Points on a hilly landscape, in no order, each with its height.
A climber steps from a point to whichever of its 2 nearest points has the largest rise for the distance, and stops where none of them is higher. Distance is the straight distance between rows; heights are no part of it.
q679: 90 80 137 120 114 91 94 117 95 121 96 82 133 88 111 116 93 126 80 80 119
 173 102 83 92 65  h=1.95
q865: 127 106 113 106 116 85 123 82 79 76 106 113 133 90 108 80 86 97 121 69
 103 71 135 96 67 90  h=5.27
q760: 65 53 105 56 48 70 92 111 112 89 89 101 123 87 110 113 89 103 136 112
 144 96 118 104 101 123  h=8.31
q238: 63 134 119 105 92 98 106 80 119 106 106 132 76 73 119 64 133 56 114 104
 68 60 73 132 85 81  h=3.93
q447: 71 83 132 125 97 88 89 101 109 97 67 123 51 65 121 96 118 85 96 95 101
 80 107 107 88 71  h=3.07
q346: 88 89 97 64 96 96 72 96 68 97 78 78 114 87 109 67 92 110 81 112 157 86
 76 116 124 89  h=7.06
q189: 93 120 93 93 87 80 100 65 104 92 87 93 106 112 98 87 111 60 121 101 88
 78 99 123 91 146  h=7.42
q527: 109 88 83 72 90 75 80 94 69 77 64 65 108 85 91 96 93 105 104 116 154 76
 121 126 112 115  h=8.18
q352: 80 124 123 85 99 99 101 87 115 96 120 104 81 106 94 83 108 59 101 117 72
 153 92 46 98 93  h=2.30
q594: 136 90 131 133 116 109 135 107 100 136 140 82 108 121 75 96 73 146 84 58
 89 119 105 85 96 110  h=4.61
q474: 99 102 105 86 105 90 100 112 135 89 104 117 98 82 117 96 107 138 94 83
 100 140 110 132 111 107  h=5.52
q970: 94 98 93 84 59 120 81 85 98 117 110 128 104 99 122 77 99 27 128 124 110
 96 92 83 114 91  h=6.16
q240: 107 110 74 109 123 123 103 136 91 97 90 103 75 96 94 94 132 137 71 112
 65 72 93 117 116 104  h=8.04
q364: 94 102 70 76 110 117 97 124 121 114 68 107 127 110 107 101 156 92 127
 101 132 101 144 124 113 125  h=7.63
q616: 98 134 108 94 111 114 80 79 121 83 86 127 71 103 95 49 135 60 92 123 87
 112 82 110 129 81  h=1.81
q829: 127 86 107 130 93 110 117 109 119 107 105 75 118 135 94 103 83 125 104
 72 66 110 110 81 62 108  h=4.22
q369: 62 113 122 89 121 89 109 125 104 106 124 147 103 92 120 86 109 113 72
 113 76 137 103 72 133 54  h=0.88
q940: 146 113 92 99 106 114 58 72 92 91 66 104 94 105 99 90 78 92 93 99 104 91
 113 106 103 73  h=4.41
q92: 95 103 61 58 104 92 103 108 118 74 106 90 101 90 117 110 103 66 128 121
 111 88 134 111 90 115  h=5.03
q93: 105 108 89 106 98 117 105 141 87 103 78 111 105 100 112 113 129 74 107
 95 107 109 124 57 100 78  h=6.26
q301: 79 90 89 102 112 84 107 119 122 63 119 127 112 98 95 86 102 124 90 114
 93 134 105 111 95 100  h=4.80
q312: 95 101 89 144 143 109 100 118 109 111 89 99 114 128 102 153 104 112 104
 88 85 82 99 118 79 99  h=3.16
q328: 148 111 91 130 80 122 70 82 95 92 75 124 90 116 97 109 94 75 101 108 90
 98 72 111 104 77  h=3.88
q232: 103 102 131 141 103 105 146 73 77 113 149 99 80 112 64 70 77 120 81 125
 101 103 79 80 107 103  h=6.05
q289: 66 61 108 58 53 92 92 82 94 101 90 99 122 109 108 85 80 88 120 98 117
 107 97 74 117 136  h=7.48
q640: 110 134 102 101 160 105 105 80 104 114 103 116 73 108 71 84 103 128 87
 98 63 114 110 97 116 88  h=2.56
q784: 72 80 107 85 74 111 70 94 119 93 122 96 112 97 123 105 98 27 130 106 128
 121 73 90 118 109  h=5.67
q682: 128 107 82 125 106 132 121 95 94 116 118 99 104 97 87 65 91 115 94 104
 109 129 126 71 93 98  h=0.56
q520: 94 81 115 111 88 93 95 94 94 99 98 81 132 78 95 107 94 113 107 91 140
 163 90 77 60 72  h=2.42
q911: 98 114 45 99 56 107 114 102 89 107 70 94 117 83 97 116 112 116 111 113
 88 67 108 126 78 127  h=2.49
q530: 98 99 102 100 72 85 85 81 107 83 68 109 78 118 87 90 87 80 103 112 65 36
 102 121 111 125  h=6.76
q451: 98 87 85 94 100 109 101 137 125 79 72 102 122 123 99 108 146 71 115 97
 108 112 131 83 80 112  h=6.81
q282: 111 116 109 114 108 126 110 104 77 105 103 129 87 133 88 80 108 102 94
 129 86 76 81 69 129 68  h=1.17
q770: 135 92 73 76 89 114 98 74 85 92 132 77 126 115 110 111 58 92 110 96 107
 62 104 132 103 118  h=2.75
q691: 142 94 77 89 74 121 94 137 93 93 85 88 99 83 98 102 116 96 109 110 133
 127 120 73 110 94  h=5.64
q789: 86 87 121 73 103 87 82 110 105 92 108 85 85 100 93 94 102 89 91 108 110
 172 108 47 114 88  h=2.57
q937: 99 104 92 85 123 70 102 89 103 83 117 137 91 107 96 122 84 95 118 105 97
 78 111 87 116 96  h=3.99
q803: 98 80 96 133 72 107 92 94 102 83 85 80 109 105 84 90 83 86 95 114 122
 142 84 72 61 97  h=2.81
q817: 126 103 109 106 95 118 113 116 92 118 132 70 57 100 88 124 92 119 70 94
 96 105 73 90 127 110  h=5.66
q667: 81 70 95 93 122 119 110 126 93 108 100 71 114 92 111 105 99 113 102 96
 131 82 146 82 82 105  h=8.62
q276: 126 140 101 100 133 102 106 77 109 75 92 110 77 109 84 59 127 88 99 100
 72 95 120 103 128 102  h=2.15
q536: 108 113 58 90 99 111 99 83 103 110 82 104 122 60 113 98 87 110 120 115
 135 109 132 121 93 84  h=4.50
q716: 77 103 107 130 118 89 113 119 98 105 142 116 95 85 101 146 99 99 81 122
 113 119 68 87 104 71  h=3.22
q627: 80 61 120 88 88 119 79 135 129 97 92 97 69 100 110 106 104 84 95 110 108
 126 115 57 133 110  h=2.88
q725: 111 96 126 129 129 91 137 87 90 96 132 105 70 94 68 90 68 118 85 112 103
 75 127 80 105 117  h=6.78
q139: 94 105 63 118 98 85 111 105 95 97 122 114 94 98 79 144 88 120 96 120 115
 115 70 120 92 101  h=2.51
q483: 64 102 81 82 95 127 101 95 124 137 78 112 131 97 117 95 122 92 114 105
 108 129 112 102 103 121  h=8.94
q939: 54 108 125 107 115 83 86 83 120 89 79 139 47 78 103 70 117 75 94 124 76
 61 89 128 95 53  h=3.50
q512: 111 116 112 125 127 70 122 75 74 98 87 123 123 97 83 106 91 118 110 88
 102 102 102 83 73 84  h=4.71
q629: 134 122 108 114 140 103 111 93 96 122 99 103 81 110 96 117 107 93 122 76
 82 92 142 86 103 126  h=6.37
q329: 71 98 101 125 145 96 120 126 83 142 94 105 103 113 103 160 121 126 85 93
 95 82 86 105 94 109  h=2.79
q214: 108 132 74 101 67 98 108 112 103 114 95 109 117 100 90 129 112 109 105
 110 84 111 74 94 87 120  h=1.91
q80: 122 92 83 134 89 124 70 97 125 96 85 108 84 86 88 113 97 77 96 136 121
 137 86 96 95 84  h=3.31
q958: 68 119 122 96 113 64 106 76 75 105 85 104 101 106 86 96 96 124 95 105 88
 111 76 81 94 76  h=4.21
q406: 135 110 97 100 112 82 107 98 107 100 118 120 113 96 90 115 93 144 108 72
 93 129 94 126 122 110  h=6.34
q956: 115 121 95 108 111 51 116 81 114 86 94 123 86 80 78 105 114 133 121 86
 67 98 99 134 102 120  h=7.25
q35: 106 102 86 85 111 135 90 79 114 133 105 99 126 130 108 102 103 98 112 95
 123 116 112 112 135 131  h=7.74
q131: 117 93 81 67 107 102 118 108 84 96 96 75 118 89 93 89 83 112 118 96 127
 94 156 71 84 120  h=7.72
q638: 82 98 138 103 80 85 92 89 88 99 76 127 76 116 110 59 111 57 107 112 77
 33 71 80 106 77  h=5.61
q271: 77 113 126 111 65 75 95 76 74 77 106 95 86 97 108 70 90 43 112 97 91 48
 68 94 71 88  h=5.26
q731: 111 80 106 108 64 72 76 105 110 54 50 96 96 86 91 93 111 118 98 101 111
 82 102 150 82 116  h=2.18
q479: 88 90 100 111 110 115 98 122 97 88 120 109 91 72 126 115 99 95 80 102
 120 106 83 103 95 62  h=3.83
q799: 104 115 71 71 118 100 99 76 114 92 141 116 114 111 105 119 60 109 117
 101 62 109 111 95 107 83  h=3.44
q807: 85 65 129 90 73 100 73 95 95 87 122 82 117 103 122 77 100 50 100 85 140
 88 57 109 114 117  h=5.30
q592: 121 119 70 70 130 123 89 83 95 135 88 88 123 108 116 130 105 110 119 85
 114 93 111 135 119 117  h=6.87
q727: 74 93 94 82 112 113 72 77 75 123 74 91 130 109 118 66 101 81 89 102 128
 70 77 130 105 87  h=6.20
q181: 134 132 101 127 115 122 143 113 83 122 137 115 95 112 81 85 111 100 97
 100 88 106 109 64 115 85  h=0.87
q478: 84 99 146 112 117 96 104 132 113 125 128 119 118 87 113 113 101 117 66
 98 93 167 107 64 120 57  h=1.38
q704: 99 136 130 101 102 119 94 89 84 99 110 132 64 109 96 75 129 77 87 146 87
 105 66 72 145 55  h=1.46
q540: 109 81 94 77 91 126 84 115 87 111 96 61 64 88 109 100 73 130 70 100 113
 109 95 101 119 102  h=6.27
q110: 126 87 90 138 102 103 106 92 94 98 102 98 113 132 80 122 69 149 94 76 54
 64 86 100 81 98  h=3.91
q318: 102 123 87 88 94 65 113 94 115 79 80 95 114 102 89 100 136 107 127 92 92
 106 103 139 79 152  h=8.09
q979: 107 121 113 94 105 89 106 76 112 114 99 78 92 118 85 105 104 90 116 88
 83 109 114 75 95 135  h=6.84
q774: 89 81 105 111 135 110 132 116 97 133 128 80 82 109 92 114 73 120 94 101
 120 97 131 64 94 117  h=7.68
q452: 163 105 74 78 74 108 102 95 90 108 133 76 112 99 95 131 54 110 113 85
 110 96 115 101 104 112  h=3.24
q759: 102 104 104 114 67 85 84 93 94 85 59 89 119 129 95 94 113 87 96 78 84 80
 72 110 61 93  h=1.53
q152: 124 87 83 135 128 115 119 96 84 126 112 109 116 118 94 145 89 134 120 73
 73 59 102 129 93 119  h=3.56
q880: 78 85 126 67 69 86 71 109 95 83 76 64 96 84 124 60 103 45 96 87 119 66
 80 113 93 101  h=4.94
q342: 62 80 148 102 91 110 89 126 116 117 115 81 63 109 107 116 119 84 68 110
 94 133 76 61 140 112  h=3.12
q920: 81 100 111 77 64 101 82 75 92 122 90 138 114 105 104 92 97 79 115 117
 103 119 89 55 124 102  h=6.82
q924: 81 115 96 73 94 100 90 91 104 103 91 89 48 89 109 114 95 57 106 110 78
 109 105 54 94 92  h=2.04
q389: 112 97 88 106 128 98 117 125 126 122 131 94 122 121 84 124 102 148 94 72
 66 156 98 117 103 101  h=6.39
q157: 90 93 84 93 82 121 99 112 89 87 110 88 115 97 117 86 89 95 81 96 88 72
 93 97 87 72  h=4.42
q768: 70 85 132 116 83 95 73 102 100 115 75 83 75 104 95 108 100 110 66 107
 104 144 61 85 103 103  h=3.40
q621: 91 126 93 94 146 101 101 87 120 99 122 130 108 130 87 95 102 104 105 107
 50 133 106 97 117 82  h=2.96
q50: 157 109 96 75 80 100 77 78 84 99 77 87 110 95 106 120 64 104 124 72 108
 99 121 84 100 100  h=3.79
q615: 78 84 84 61 102 65 80 95 106 64 100 101 102 108 103 100 81 65 114 126
 113 80 109 103 107 99  h=4.51
q338: 108 67 101 96 82 80 111 146 121 73 105 81 97 94 100 147 120 139 95 96
 104 110 102 122 92 126  h=6.50
q885: 119 86 105 97 80 93 114 135 120 90 126 69 93 109 112 138 120 91 111 67
 90 100 96 93 93 135  h=6.06
q475: 116 83 93 114 65 81 81 92 109 75 68 87 123 101 116 83 91 90 99 90 105 68
 90 163 67 99  h=1.83
q11: 82 81 121 133 103 116 134 112 94 103 157 122 113 115 80 74 83 106 66 130
 100 121 96 77 118 97  h=5.41
q631: 115 100 87 108 96 126 91 120 79 118 76 82 63 74 103 105 108 127 72 93
 110 66 100 116 113 91  h=7.09
q683: 80 97 99 96 95 76 91 108 99 73 48 109 90 76 113 96 105 113 104 94 112 97
 110 112 84 76  h=2.63
q113: 66 121 108 84 86 102 93 85 117 111 116 114 90 93 123 86 115 71 100 89 75
 89 61 114 106 90  h=4.29
q600: 92 53 105 79 55 83 72 97 89 77 82 79 111 75 100 108 92 71 120 122 164 83
 114 108 104 122  h=9.40
q994: 70 115 134 107 120 67 104 105 87 120 77 92 85 106 86 116 108 140 67 111
 96 134 81 95 110 106  h=3.78
q348: 126 94 110 120 94 104 119 119 97 150 149 73 78 116 83 125 64 140 67 73
 83 120 63 96 116 89  h=5.17
q183: 117 89 84 107 138 97 120 123 98 91 111 65 112 82 97 119 112 151 98 67 99
 89 111 153 76 115  h=7.93
q466: 100 124 101 97 92 135 104 74 90 119 121 105 103 94 121 70 97 91 86 85 80
 75 77 108 98 85  h=4.70
q850: 94 96 95 92 90 102 106 101 113 102 132 82 88 86 132 128 98 66 119 93 113
 90 111 111 83 120  h=5.62
q54: 79 105 113 97 95 78 83 63 93 90 67 137 99 133 82 71 100 79 100 129 89 61
 72 105 117 91  h=6.09
q111: 92 74 104 148 107 105 137 105 113 94 136 127 120 103 85 99 91 136 90 101
 94 106 107 105 83 109  h=4.68
q579: 91 98 104 119 105 125 83 59 111 101 97 101 121 104 106 47 89 69 87 99
 111 79 94 138 96 96  h=5.40
q502: 92 89 111 102 116 100 127 141 104 105 112 67 101 101 92 115 118 152 75
 76 90 118 103 105 87 107  h=7.15
q551: 119 101 57 78 125 119 85 105 102 105 73 78 112 97 99 105 93 139 100 104
 130 119 123 123 99 95  h=5.76
q913: 99 109 71 97 124 98 122 137 92 76 96 97 108 93 97 102 142 141 90 85 70
 69 90 149 103 118  h=8.83
q765: 140 116 101 108 130 86 114 76 95 89 101 99 121 115 91 94 89 108 126 67
 61 65 138 121 85 118  h=5.80
q952: 82 116 59 84 81 101 111 101 84 116 103 105 122 55 114 117 106 111 126
 116 130 72 113 129 79 117  h=3.30
q630: 77 102 120 112 94 74 114 86 97 63 116 104 89 90 100 84 92 72 102 101 79
 80 86 86 58 100  h=4.95
q300: 146 102 84 93 86 127 73 111 85 79 78 83 80 87 114 83 98 73 87 111 122 90
 128 85 98 81  h=5.02

For each start below, name the point where the climber stops.
q475 -> q466
q679 -> q483
q110 -> q913
q452 -> q483
q880 -> q600
q789 -> q318
q911 -> q483
q630 -> q318
